Each row is a point on a landscape with many valleys, with its height.
From any point a ball takes the steepest step (drop divided by distance) to one of its 5 nearest points. It stops when none of these is lower. Distance is the straight distance between rows; heights are no part of it.
(606): [125 171 149 124 175 122 107  80 123 129  72 129 171 157  89 116 163 126
 116 188 114 129 135 158  90 120  96 119 147 122 163 163 131 146 147 106
 147 112 121  95  91 159 148 160 130 181  99  87 121  61 109 141 128 167
 138  95 119]  h=1.20
(733): [146  86 130 129 122 132  65 118 135  79  82 127 129  29  81 176  76 148
 212 200 138 107 159 128  51 225 153 122 146 111 167 104 216 172 182 132
  95 192 119 117 158 128 159  86 160 122 103 158  98 134 123 120  11 120
 126 120 153]  h=2.04
(458): [128  40 119 105  90 177 143 171 144 110 115 156 165 127 115 179 123 143
 185 134 110  93 128  72 107 162 161 112 156 116 113 110 212 136 130 185
  88 166 135  86 172  74 139 138 147 105 119 207 173 156 109 176 112 127
 112 146 166]  h=4.93
(420): [153 134 140 125 167 120  90  93 120 137  62 124 146  86  93 120 124 133
 127 185 140 126 156 153  68 176 124 142 127 120 161 128 138 163 166 111
 128 140 135 128 122 174 170 109 134 175 111  89  88 118 139 124  54 134
 130  85 124]  h=3.56
(192): [139  56 114  96 117 158 131 153 137 109  99 140 159  98 112 191 120 130
 201 159 125 100 142  73  92 178 158 119 160 125 123 108 216 147 151 174
  97 182 135  86 162  89 142 134 155 121 107 197 154 147 122 151  83 131
 118 139 160]  h=4.99
(985): [124 166 144 146 177 112 119  94 121 142  73 113 145 147 106 105 130 105
 100 172 139 140 143 158 115 141 104 141 119 126 160 152 105 154 140  99
 141 102 123 127 101 167 136 132 126 172 122  69  97 100 124 124 115 144
 138  97 125]  h=5.85
(998): [112 142  95  76 133 158 129  83 107 142 119 150 166 209  90 148 198 122
 157  95 103 112 113 127 145  72  87  85 177 134 128 155 162  92 133 171
 181 109 158  39  98 115 116 202 116 157  95 130 158  54 115 186 198 166
 157 123 135]  h=3.02
(185): [130 199 164 154 194  89 134  70 115 121 112  86 139 120 139  74 141 113
  80 176 144 133 135 162 137 134 102 119  96 129 157 150  52 155 118  80
 154  90  93 140  66 178 142 148 139 154 154  36  89 118 154  89 123 130
 142 111  96]  h=3.58
(921): [ 94 167 101 118 141 103 175 111 103 145 187 113 134 177 135  76 183 108
  90  63 131 133 109 134 192  48  92 101 122 114  97 164  86  91  93 132
 175 105 107  89  96 103  81 181 127 139 131 124 144 123  96 133 213 150
 153 155 102]  h=2.69
(1058): [133  83 148 110 104 170 139 155 116 118 122 124 148 100 125 170 117 154
 172 144 136 109 138  91 108 170 154 121 147 128  98  98 178 136 136 153
 106 155 147 120 171  91 148 128 142 139 124 175 141 154 127 146  98 105
 112 153 143]  h=4.20
(694): [138 130 124 131 109 142 151 147 126 130 138 150 110 156 138 142 130 143
 131  94 127 125 117 115 151 108 115 125 131 132 101 111 127 115 110 130
 122 122 142 123 143 102 110 123 137 134 126 145 138 124 140 133 171 110
 138 141 134]  h=3.01
(122): [125  52 118 116  66 177 153 185 151 130 145 133 141 127 140 177 107 142
 163 117 109  92 129  71 111 159 167 113 148 127 104  97 194 142 114 182
 105 139 156 125 178  73 106 128 133  98 126 189 159 184 112 170 121 112
 111 145 159]  h=3.78
(700): [123 173 148 154 157  78  96  95 123 131 131  97 108  93 130  95 134 107
  88 150 134 146 126 153 132 139 123 146  91 133 149 150  72 130 127 107
 132 106 112 162 109 170 128 123 116 128 151  71 100 141 129  92 123 110
 118 103 142]  h=0.63
(90): [121 139 113 101 115 138 151 136 125 135 156 155 129 205 139 132 172 126
 138  62 130 123 119 127 153  84  88 102 134 122  91 131 147 102 112 147
 157 101 148  78 104  91  97 164 132 140 130 177 152 101 106 159 194 125
 143 144 135]  h=4.54
(170): [125 182 161 147 181  78  95  87 125 122 110  94 121  91 129  88 112 113
  87 178 144 139 132 163 119 155 115 138  88 141 169 154  77 147 125  95
 147 100 101 162  95 177 142 121 130 159 129  76  92 128 147  74  96 120
 113  91 127]  h=1.56
(1097): [154 121 147 131 133 129  72 110 116 131  95 124 137  36 109 127 103 144
 147 178 152 114 141 158  74 187 155 159 131 130 151 114 159 159 165 109
 108 185 129 148 149 145 173  98 154 136 129 119  85 136 128 107  39 108
 126 112 132]  h=2.81
(611): [116 150 107  94 140 121 141  98 121 131 125 142 144 187 110 111 183 119
 137  99 120 144 125 137 142  79  84 107 143 126 118 152 151 118 140 151
 169 111 142  71 100 124 103 165 126 154 112 130 143  73 100 160 179 156
 157 121 122]  h=1.91
(181): [146  87 136 109 123 147  90 131 136  93 111 124 150  53 104 170 102 142
 193 168 135 111 150 113  76 194 157 128 146 119 137 112 207 160 172 148
 102 173 134 115 152 112 142 101 151 128 111 164 113 150 130 138  48 117
 123 130 146]  h=2.77
(19): [118 193 137 182 176  57  97 114 131 112 165  74  78  74 137  46  93 107
  69 124 133 161 134 176 137 118 133 166  64 149 175 132   4 151 136  70
 125  94  90 189 107 188 146 122 100 125 153  36  79 140 175  50 110 100
 102 104  94]  h=1.33
(308): [141 128 145 113 144 127 122 115 116 144  94 136 138 124 118 147 129 131
 141 137 136 143 133 129 119 135 123 153 135 126 114 120 135 130 144 119
 131 158 150 124 140 122 136 117 140 152 128 118 112 117 138 130 116 125
 133 121 134]  h=3.43
(319): [120  83 118 106  88 179 171 182 148 145 165 144 135 163 144 162 127 154
 141 102 124 111 133  95 128 120 139 121 140 125  99 106 163 105  86 162
 111 122 156 135 159  82 122 139 123 103 148 192 151 158 116 165 151 112
 126 161 138]  h=2.70
(681): [111 176 119 117 169 100 149  89 104 131 134 118 155 190 119  64 198 115
 100 129 117 129 101 150 155  80  89  96 143 116 144 168 105 120 121 116
 173  96 102  77  81 146 112 169 145 151 112  87 140  71 105 138 176 183
 171 131 100]  h=1.99
(136): [135  51 117  97 126 172 123 159 136 101  83 150 164 130 102 194 137 133
 200 162 111 111 142  83  89 170 146  98 171 126 111 114 232 135 161 184
  87 171 139  67 155  97 135 141 150 114 106 198 171 111 110 164  87 152
 128 141 162]  h=4.14
(826): [110 175 146 173 154  77 135  99 126 145 174  73  88 119 140  69 130  97
  63 112 140 155 130 145 180  93 119 124  96 140 141 151  31 109 120  87
 132  88 109 171 106 169 125 144  98 108 154  64  94 147 147  93 147 120
 109 131 117]  h=1.58
(241): [144  65 133  83 127 163 128 150 133 109  90 141 168 132 112 178 161 138
 178 153 126 119 128  89  97 142 137  96 171 132 115 106 206 125 153 174
 100 172 135  68 126 106 145 141 155 140 109 183 160  92 109 161 107 150
 125 144 145]  h=1.81
(1146): [134 176 157 134 182 113 128  82 126 122  76 117 160 157  94  97 159 119
  97 197 122 130 115 164  95 121 105 110 135 119 161 169 111 153 140  88
 148  95 101  98  85 183 168 154 131 184 118  63 110  61 127 121 119 166
 137  93  95]  h=2.45
(941): [133 108 148 127 105 148 119 140 140 124 134 129 115 108 134 149 119 144
 146 121 137 115 130 117 128 150 159 152 134 129 102 107 144 126 119 122
 117 145 159 146 161 114 133 104 134 118 135 142 126 149 148 133 106 111
 122 150 134]  h=4.76
(268): [122 162 124  98 152 125 123  81 110 130 105 145 166 187  94 118 169 121
 130 131 115 147 125 133 119  89  94 120 150 124 133 145 132 124 140 135
 161 117 138  79 105 153 129 170 132 153  99 114 149  50  97 153 160 172
 148 110 113]  h=1.34
(812): [137  97 120 102 120 161 149 160 127 119 124 146 157 149 130 158 139 141
 154 111 140 121 129 103 122 124 119 111 146 131  94 109 167 119 111 154
 113 149 157 106 131  83 135 149 140 142 122 179 157 121 113 154 143 107
 132 151 138]  h=3.44
(895): [137 128 109 151  91 118 136 167 141 139 163 140  75 127 192 140  98 123
 101  83 137 140 114 110 160 136 143 148 110 131 108 120 106 115  97 123
 136 100 123 175 142 124  95  96 109  69 151 140 136 173 162 105 148 111
 114 144 125]  h=3.55
(833): [124  54 107  90 109 171 141 157 138 112 121 165 175 147 125 170 147 136
 171 121 112 112 139  77 100 128 150  91 169 126  99 122 224 110 117 199
 104 163 158  64 148  71 126 160 147 125 107 207 184 110  89 174 133 149
 126 150 150]  h=4.12
(846): [133 127 107 161 102  90 117 159 145 116 167 126  75 103 172 130 102 136
  98 102 134 150 109 135 148 131 142 154  95 129 121 119  94 115 121 115
 126 111 113 174 145 136 111  82 123  88 137 120 132 168 162  82 125 122
 114 130 121]  h=4.68
(1030): [141 163 154 161 140  97  72 113 131 115 119  94  98  74 123 119  93 117
  93 147 139 150 127 167 121 160 131 161  91 141 157 131  89 144 135  93
 117 125 106 176 128 170 138  89 114 131 144  96  99 159 144  69  83 103
 113  98 133]  h=2.93
(506): [117  66 116 112  71 176 139 179 145 127 163 136 121  91 147 150  78 129
 167 127 120 102 133  97 112 178 178 131 128 126 113  89 169 141 122 171
 108 144 153 153 175 103 122  95 107  82 149 168 149 194 132 149  93 116
 104 148 136]  h=4.02
(430): [ 97 171 109  96 149 122 148  80 109 129 129 129 159 209 106 102 213 115
 119 101 121 131 105 132 147  61  87 100 146 121 124 163 146 107 132 149
 197  95 135  62  85 133 105 186 134 141 104  97 158  60 112 171 190 185
 174 122 100]  h=1.62
(581): [121 113  99 137  97 133 163 170 132 145 189 138  87 180 181 130 134 140
 115  63 122 121 114 113 173  81 123 106 115 118 102 128 107  86  88 138
 118  89 125 143 121  84  85 139 122  92 150 159 159 155 131 149 206 115
 151 151 119]  h=1.75
(1060): [126 112 113  76 131 142 139 116 123 129 113 172 159 175 114 142 174 138
 148 106 129 145 134 133 129  94  95  99 150 121 115 132 166 111 140 165
 149 128 166  77 116 101 127 164 121 156 116 149 152  76  90 166 161 145
 141 128 124]  h=2.97
(522): [121  64 114  92  94 172 160 178 147 127 134 151 172 159 136 164 147 144
 171 106 114 109 128  77 123 130 146 116 161 133 102 112 206 115 111 206
 109 157 152  87 146  60 119 149 150 127 128 208 177 130  85 188 141 132
 116 152 160]  h=3.72
(253): [133 101 144 127  97 153 106 138 129 112 130 124 131  64 116 150  86 150
 188 159 129 118 133 120  83 183 174 138 133 133 112 104 182 149 150 137
  99 169 146 145 160 118 146 102 130 114 120 149 117 161 119 129  66 102
 103 139 133]  h=2.63
(567): [142 122 119 151  93 138 114 167 134 121 145 132  94  49 138 130  45 147
 137 149 138 132 138 152 102 177 186 161 101 129 142  99 131 147 160  85
  95 157 127 194 180 137 133  57 120  84 133 147 119 169 152  94  64 105
 102 142 117]  h=4.03
(434): [141 145 137 141 147 122 108 105 119 128  94 129 121 114 127 128 127 120
 116 140 137 143 132 138 137 138 111 155 122 126 126 130 116 133 136 105
 128 136 130 148 128 140 126 106 137 154 135  96  99 133 133 117 126 126
 131 113 137]  h=4.95
(189): [119 104 106 146  85 161 177 184 129 158 182 148  92 168 186 156 108 140
 111  70 136 126 122  95 170 102 127 126 115 135  92 116 125 103  71 149
 124  97 130 165 147  87  95 113 112  65 139 165 163 176 149 155 168 118
 139 160 140]  h=2.64
(24): [147 114 134 107 151 131 121 109 117 134  74 135 162 128  99 144 138 135
 136 148 137 134 143 117 102 126 118 137 144 123 132 116 146 137 158 116
 121 159 147 104 122 132 147 133 138 153 116 104 117  89 123 139 104 134
 132 110 125]  h=2.39
(432): [149 141 137 147 115 131 100 136 132 128 133 135 100  85 135 127  88 135
 126 135 139 135 116 149 116 168 156 165 101 127 132 122 111 132 142 103
 116 138 131 167 150 150 142  71 120 101 133 139 109 170 152  98  80 101
 121 129 122]  h=6.43
(1070): [142  33  95  98  92 193 137 161 160 115 102 171 183 161 120 181 147 133
 189 119 102 105 127  55  98 150 147  89 180 133 100 125 245 129 134 209
  95 172 136  49 155  73 109 153 152 101  89 224 187 117  85 197 118 156
 118 140 153]  h=4.91
(1072): [123 107 102 133  94 154 167 169 131 141 170 146 102 172 167 150 135 140
 120  69 115 122 115 115 150  90 117 109 122 119  95 114 127 103  82 137
 120 107 137 127 144  95  97 141 116  96 123 175 143 148 138 155 176 122
 149 163 132]  h=2.32
(679): [119  58  97 108  76 188 169 187 145 135 151 144 153 161 149 159 120 142
 166  99 107 102 125  67 119 132 158 109 153 125  97 103 193 122  88 197
 102 143 142 123 173  77 110 135 136 104 133 208 169 157  96 183 142 121
 128 158 150]  h=3.07
(976): [116 203 164 169 172  72  89  90 120 121 147  78 102  84 140  68 110 112
  74 155 126 138 131 161 134 133 123 143  79 148 163 153  40 151 120  73
 140  96  97 183  98 192 145 136 105 142 147  41  87 141 148  64 108 109
 101  97 107]  h=1.11
(583): [134  95 147 135 110 144  78 133 138  96 116 126 116  30 115 163  64 158
 206 178 133 107 145 120  70 214 169 136 125 124 148  92 198 168 167 126
  85 181 120 140 165 127 148  85 141 129 113 159  95 165 123 124  47 104
 110 129 137]  h=2.37
(340): [115 137 119 136 121 103 163 133 127 145 166 136 100 177 142 111 159 124
 113  56 115 122 107 122 177  66  92 111 115 116  94 144 107  99  97 129
 141  94 114 109 120  99  87 146 128 132 126 150 149 114 106 135 205 127
 158 140 131]  h=3.88
(142): [115 175 164 149 173  89 136  89 112 137 145  95 118 115 134  81 123 106
  78 146 132 140 128 155 163  99  98 131 103 129 149 154  53 131 121  91
 141  99 101 158 102 152 121 141 117 140 139  67  92 134 134  93 151 129
 120 112 134]  h=1.39
(1045): [114 145 120 166 126  92 146 127 130 134 178 101  77 140 159  97 135 107
  75  77 120 120 118 132 180  58 124 133 121 120 123 135  60  99 106 109
 124  97 113 150 123 126  85 136 105 113 164  86 119 152 133 102 184 125
 126 149 128]  h=2.38
(433): [147 101 139 103 126 139 120 131 136 126  88 122 157 101 123 156 127 138
 161 144 139 123 144 103 106 157 120 139 135 120 118 103 172 144 159 137
 110 172 150 123 144 120 145 119 140 149 123 127 115 122 150 139  91 121
 128 137 141]  h=3.63
(31): [107 128 120 142 114 112 164 145 124 148 186 112  87 161 157 110 144 130
  85  54 109 133 123 123 191  53 109 118 120 134 107 144  68  90  81 125
 126  88 110 131 115 104  81 153 117 104 147 127 131 148 121 130 223 132
 151 152 107]  h=3.77
(1168): [126 143 134 126 124 117 156 121 126 128 120 160 129 161 125 129 155 130
 116 100 132 134 122 128 157 103  98 121 132 120 114 142 126 113 119 122
 143 117 132 113 126 108 104 132 136 148 123 142 134 112 114 140 177 126
 151 132 133]  h=3.70
(341): [147 153 151 145 123 128  81 118 122 132 113 120 111  57 115 139  83 138
 135 154 149 141 132 162  87 177 155 164 110 139 157 110 123 143 149 101
 117 167 127 163 158 155 156  74 138 129 131 128 101 147 138 101  56  98
 122 116 127]  h=3.54
(297): [127 209 160 176 171  83 128  97 114 134 179  81  82 114 142  55 118 103
  56 116 125 145 130 158 171  90 122 132  87 148 154 148   7 127 111  66
 160  87 100 173  96 174 143 166 110 125 153  45  81 136 162  75 146 118
 103 127 111]  h=1.19
(1059): [137 115  94 154  80 133 169 175 156 146 184 149  95 135 181 147  75 115
 118  80 128 128 132 102 165 134 151 142 113 142  95 110 115 116  92 138
 134 117 124 190 153 110 109  99  99  54 139 163 154 189 157 117 130 107
 104 155 128]  h=4.81
(932): [130 153 139  97 158 121 116  78 118 129  76 135 159 175  97 112 172 123
 135 164 116 133 127 155 104 104 106 128 159 130 153 157 140 131 143 111
 152 125 129  81  91 152 152 162 139 177 100  89 133  51 100 148 129 170
 124  92 106]  h=1.08
(836): [122  88 124 124  97 183 148 166 136 120 146 134 138 119 131 160 103 141
 162 109 120  99 132  99 132 159 157 130 136 131 104 107 163 135 108 155
 113 136 161 134 163 102 143 129 124 108 139 170 152 163 127 154 120 109
 128 154 137]  h=3.27
(613): [110 120 106  68 115 158 137 118 118 134 126 163 159 207 117 150 187 128
 150  91 127 127 135 118 135  75 106  96 168 129 113 134 173  93 134 171
 158 131 174  47 100  99 119 182 118 155 116 162 155  71 101 187 183 150
 149 134 126]  h=3.87
(1147): [151 147 141 122 162 125  89 105 117 144  80 126 134  89 112 119 131 131
 113 162 134 132 137 151  96 154 125 155 119 128 150 127 114 148 147  97
 138 146 138 148 126 162 134 100 151 155 128 104  90 132 125 110  80 110
 122  97 137]  h=4.27
(577): [125 138 116  98 139 134 130 111 124 123 100 160 146 172 110 132 144 132
 133 124 122 150 139 140 136  98  92 106 147 132 122 117 154 121 145 135
 141 135 148  87 109 121 135 149 144 160 119 123 129  72 108 143 157 136
 145 127 121]  h=0.66
(861): [156 148 116 181 101 115  88 160 127 116 135 101  93  52 138 136  45 128
 117 153 139 140 141 179 120 162 170 178 101 118 168 108  93 122 160  85
 108 159 108 200 164 158 140  48 118  91 141 141  94 168 165  64  70 116
 106 130 118]  h=4.97
(76): [124 152 150 142 158 110 138 104 114 127 117 115 136 139 114  97 142 109
  89 136 127 136 127 135 157 102  96 131 130 129 139 153  96 126 130 112
 138 114 111 140 123 134 114 130 132 154 129  91 123 125 112 111 153 124
 140 118 145]  h=3.82
(1006): [151 161 150 149 156 113  86  94 120 136  85 111 127  91 113 111 120 116
 109 165 145 136 139 163  92 170 121 153 101 130 160 140 106 159 145  88
 138 125 122 163 110 169 155  96 134 153 121  90  93 133 140  98  68 113
 117  77 142]  h=3.12
(231): [136 128 134 109 156 127 116  80 127 128  56 131 155 151  88 128 138 129
 130 171 125 129 145 148  92 118 103 131 146 126 149 131 139 141 154 110
 135 141 139 111  97 149 152 137 127 165 106 100 113  80 113 148 112 145
 133  96 115]  h=1.63
(697): [148 144 136 137 120 123  96 126 128 129 107 124 111  86 119 131 106 142
 122 135 147 140 117 141 126 163 152 172 107 139 127 116 116 133 143  86
 127 143 123 163 136 153 142  83 132 118 130 124 102 145 148 101  88 113
 128 125 137]  h=6.00
(596): [ 99 185 111  79 146 153 147  79  92 139 123 148 172 221  88 116 238 113
 137 100 107 131  86 125 160  60  79  76 173 143 136 173 141  95 118 160
 181  82 120  32  73 135 114 206 135 164  95  92 176  47 125 182 215 183
 176 116 111]  h=2.29
(328): [139  92 129 107 150 132  69  87 130  97  51 126 175  60  85 153 126 150
 169 195 129 114 162 129  57 188 141 130 150 108 157 130 175 151 166 142
 100 183 118 112 119 138 182 110 153 158 109 117  97  94 149 126  39 134
 142 106 129]  h=3.09
(721): [ 99 147 122 142 138  98 150 114 110 142 194  92 102 144 142  70 152 111
  67  88 127 136 110 147 194  56 106 118 113 127 119 154  43 100  94 107
 143  81 105 137 102 133 104 172 115 136 150  79 117 139 110 113 202 128
 134 142 117]  h=5.27
(463): [114  61 118 112  61 184 160 199 147 146 165 135 127 120 151 154  82 128
 164 113 114  94 128  90 127 145 177 125 134 133 106  95 169 130 108 180
 111 144 153 156 178  78 112 107 113  66 142 184 150 197 134 168 114  98
 111 153 139]  h=3.89
(102): [ 99 168  98 151 128  99 167 123 102 149 217 102 100 183 146  58 157 117
  62  41 124 141 100 137 214  25 107 112 114 139 105 150  34  83  83 118
 157  75  97 131 108 127  98 187 106 112 162  98 115 136 113 114 222 127
 146 154  94]  h=0.85
(792): [112 172 139 145 161  97 162  96  95 144 161  96 134 153 131  65 161 102
  75 116 132 136 116 158 189  83  84 115 121 125 142 153  51 117 108  98
 159  97  79 130  87 154 114 164 133 152 147  90 115 115 119 107 183 149
 140 140 115]  h=5.94
(169): [119 171 146 134 174  95 137  87 125 126  98 122 154 177 106  94 158 106
 105 168 135 137 125 153 125 104  95 113 128 119 163 170 105 140 125 105
 147 106  96 117  98 157 126 146 141 158 116  83 119  82  94 122 143 159
 145 103 121]  h=5.10
(2): [132  87  81 147  65 171 178 194 150 169 200 156 110 158 177 148  68 116
 127  63 112 106 141  76 172 119 157 150 114 135  91 117 128 114  70 167
 130 117 141 208 167  68  96 119  93  28 122 182 167 212 136 146 147  98
 116 169 149]  h=4.07
(435): [133  93 141  87 141 148 104 106 121 112  86 145 155 135  98 153 164 137
 169 157 117 128 149 122  90 118 117 115 160 126 136 113 185 144 158 154
 115 168 148  78 100 142 159 154 123 174 106 140 136  71 110 156 119 151
 137 122 122]  h=3.57
(1127): [117 116 123 115 110 152 154 159 125 138 142 151 126 171 137 146 137 142
 138  88 134 120 120 122 144 105 109 115 137 127  95 111 149 110 100 139
 122 126 148 104 143  93 118 127 139 145 129 171 144 126 119 164 174 111
 132 157 146]  h=3.03
(193): [129 132 137 143 116 127 133 154 132 129 138 133  94 139 143 144 119 137
 104  94 133 138 114 124 161 127 113 133 119 132 113 119  96 118 108 117
 121 121 136 154 136 127  98 106 133 131 141 127 118 146 146 114 165 111
 135 143 141]  h=3.73
(804): [122 190 173 142 192 102 115  66 118 120  59 107 156 141  95 107 145 124
 107 222 127 118 132 172  74 144 109 112 129 131 174 170 103 151 145  73
 138  92 100  98  81 204 171 153 141 198 111  52  88  64 143 114  97 154
 120  83 105]  h=4.53
(13): [142  98 106 132  79 162 149 174 155 141 170 147 102 123 161 145  71 133
 145 106 114 117 131 101 128 164 164 136 110 139 107 105 145 126 113 146
 123 130 149 177 165 113 119  97  90  71 150 164 152 196 150 141 117 112
 117 151 127]  h=5.01
(125): [110 118 105 158  93 110 166 168 140 143 182 128  72 141 195 134 120 137
  97  63 128 134 112 106 176  91 127 130 122 131 101 125  85  98  81 135
 117  91 110 167 135  97  83 112 117  74 156 127 144 167 148 122 195 109
 128 140 123]  h=2.44
(629): [ 90 164 102 100 147 108 164 103 117 143 161 125 141 188 130  71 221 103
 106  78 137 126  94 132 189  57  91  93 135 134 102 174  88 100 110 150
 194 101 114  78  73 107  94 183 122 138 123 100 157  95  94 142 220 168
 175 142  95]  h=2.40
(352): [107 152 131 124 137  89 156 111 114 136 152 119 126 165 130  78 163 118
  92  99 118 130 101 138 166  67  95 108 119 109 122 162  79 109 107 113
 148 101 104 111  96 126  94 163 128 141 123 116 131 106  85 122 196 140
 150 131 123]  h=3.80
(1131): [117 167 153 166 141  82  96 104 140 124 159  89  81  90 141  84 118 112
  71 116 133 158 123 150 158 116 122 145  91 140 141 142  49 131 122  78
 130  98 122 176 104 164 126 114 102 121 154  71 107 150 131  82 139 107
 115 119 138]  h=1.05
(793): [136 122 110 151  95 120 117 177 138 131 158 136  87  71 161 130  41 131
 137 132 133 137 132 145 122 173 181 162 100 117 132  94 122 144 145  91
 104 151 115 185 174 143 130  63 110  73 133 153 122 175 162  83  68 109
  91 147 112]  h=5.37
(16): [114 144 105  98 137 109 164 105 117 133 144 135 140 192 124  91 195 111
 121  79 126 129  99 138 163  58  80  96 138 129 103 156 116 101 118 151
 177  92 121  69 100 105  87 168 125 138 110 126 151  99  98 142 207 153
 168 139 122]  h=2.10
(1148): [136 127  94 177  87 109 140 174 157 138 178 147  93 106 189 139  77 128
 116  95 142 147 125 112 155 140 169 160  94 126 119 109  79 121  86 122
 126 111 105 195 157 128 115  79 106  50 138 146 135 176 170  95 124 102
  90 145 119]  h=5.46
(909): [134 190 157 114 179 120 110  73 116 123  82 125 159 176  89  97 170 124
 113 193 108 134 120 172  91 106 102 116 161 118 159 170 121 138 133 103
 161 101 119  68  83 175 154 174 145 188  94  88 121  44 104 139 140 180
 135  87 109]  h=0.84
(1073): [130 111 126  89 139 136 117 121 127 115  88 138 161 153 101 149 154 138
 154 141 131 139 140 121 112 110 114 119 155 125 119 108 171 129 146 134
 127 155 162 100 122 130 150 140 137 163 116 130 133  78 112 146 131 135
 143 121 116]  h=2.33
(307): [138  69 139  98 132 153 133 129 127 105  95 136 162 104 103 169 143 149
 181 156 140 119 141  95 102 157 136 124 157 132 116  98 195 141 147 159
  94 172 138  97 131 101 152 125 152 135 130 161 146 114 121 147 104 133
 115 139 142]  h=3.95
(284): [134 146 125 166 128  62 104 128 148 130 162 110  74  96 151 106 116 117
  90 110 130 167 111 144 148 137 135 149  96 127 136 123  65 119 121 103
 121 106 115 182 132 144 122 106 117 101 146 107 113 161 149  77 133 111
 116 120 126]  h=2.07
(642): [129  67 112  75 111 179 137 141 137 110 124 159 167 167 122 171 169 135
 163 120 133 110 140  89 107 119 138  86 178 129 109 115 211 114 123 204
 116 163 156  64 117  85 125 156 145 136 120 189 172  87  79 177 138 143
 138 141 143]  h=4.34
(1012): [127 179 160 149 186  99 108  83 121 124  70 101 145 117 108  95 125 109
  94 194 147 127 135 147  98 154 112 135 106 123 176 158  87 169 144  93
 141 104 112 133  97 186 144 126 136 182 123  50  82 102 145 106  81 133
 131  76 116]  h=4.36
(204): [142 145 113 186  96 102  96 155 135 131 144 127  80  81 137 127  67 132
 115 132 144 156 132 159 125 154 164 168  92 127 145 114 100 129 147  93
 103 141 114 191 160 155 126  57 106  78 146 131 116 170 169  72  81 118
 104 126 120]  h=7.17
(698): [127 105 119 132  87 158 159 165 133 134 151 139  99 126 157 163 101 137
 138 104 118 117 115 112 149 152 142 138 118 145 103 118 139 119 108 134
 119 121 141 161 160 111 119  96 116  97 140 151 138 174 155 139 140 107
 130 150 124]  h=4.83
(59): [134 156 164 109 171 141  92  69 119 115  45 124 174 152  89 120 148 126
 116 209 111 122 136 156  62 125 112 128 155 133 166 161 127 144 156 117
 140 134 121  64  90 180 188 174 130 202 105  79 115  43 109 144 110 161
 119  72 122]  h=1.64
(996): [112 151 129 168 127  88 132 131 136 128 174  92  83 123 160  86 123 108
  76  93 122 138 117 140 187 100 121 144 107 140 124 135  44 106 114 112
 126  99 117 165 109 143 106 124  99 104 168  80 115 160 137  91 170 121
 117 125 124]  h=1.57
(852): [127  82 127 133  82 151 128 177 141 130 165 143 108  60 144 151  56 138
 170 132 122 105 140 116 100 187 183 127 112 124 123  92 153 153 142 136
  92 145 139 171 165 115 127  79 104  76 139 169 120 185 135 136  73 102
  92 154 119]  h=3.28
(315): [139 176 153 141 196 103 121  77 116 129  56 110 148 148  89 116 147 124
 107 204 128 137 134 160  83 139 122 130 131 124 171 159 115 158 148  92
 134 116 112 117  92 184 170 131 137 180 113  58 102  90 129 119  96 158
 123  83 109]  h=4.23
(7): [130 109 136 114 115 156 139 146 125 121 113 144 139 128 129 156 132 146
 148 122 134 127 131 119 130 136 132 135 137 127 102 108 143 126 131 136
 123 158 150 126 155 114 139 126 144 141 136 145 137 123 141 133 121 111
 118 137 140]  h=4.38
(691): [139 162 118 195 120  72  91 172 151 130 155  99  74  55 152 113  75 115
  93 134 139 154 127 168 147 144 152 168  92 115 181 107  78 124 140  91
 107 127  98 211 153 148 130  61 112  92 157 117 116 174 179  43  85 100
 104 116 124]  h=5.96
(983): [145  83 142 107 152 138  89  99 133 113  59 127 164  81  93 161 133 142
 182 182 135 109 144 120  71 173 146 127 157 118 148 120 178 156 183 144
 109 184 129 113 135 129 175 118 150 139 118 129 120 100 144 133  51 138
 134 107 137]  h=3.68
(1017): [127 157 143 174 133  74  86 134 136 126 147 102  76  74 135 101  94 129
  93 139 130 160 123 164 144 146 144 159  80 134 155 124  58 131 134  99
 122 107 106 184 133 166 140  82  99 107 145 103 106 160 147  73 107 112
 123 106 125]  h=2.74
(469): [139 130 140 125 126 139 136 132 113 127 112 142 124 139 127 145 133 134
 127 109 128 125 126 126 140 134 118 142 125 138 114 121 128 120 131 114
 119 141 146 134 139 108 129 120 152 143 131 137 119 132 137 127 144 108
 135 133 132]  h=3.97
(202): [134  75 136 103 122 154 114 126 129  99 101 134 159  80 105 179 117 142
 198 163 136 106 142  88  90 194 147 117 152 120 119  98 208 152 169 165
  97 159 134  97 153 110 150 121 153 131 106 173 134 137 136 143  71 133
 125 135 152]  h=3.71
(413): [133  97  88 152  72 138 160 192 148 145 188 157  99 103 166 128  43 121
 139  93 126 124 137  99 139 163 178 150  97 131 117  95 126 135 105 130
 120 133 137 196 170 106 102  86  92  57 142 183 144 205 156 109 103 107
  93 150 130]  h=6.18

Call two points neighbours if one is among the 5 nearest of the other. Go from one point of each pair to the other, from neighbour to neighbour, staying as low as possible. Name the highest point that can't be avoided.
(581), (241) => (435)
(581), (909) => (921)
(581), (700) => (125)
(700), (733) => (341)
(102), (700) => (1045)
(577), (909) => (268)

For each start below, name the point where the ball stops.
(567) => (733)
(413) => (733)
(506) => (733)
(7) => (909)
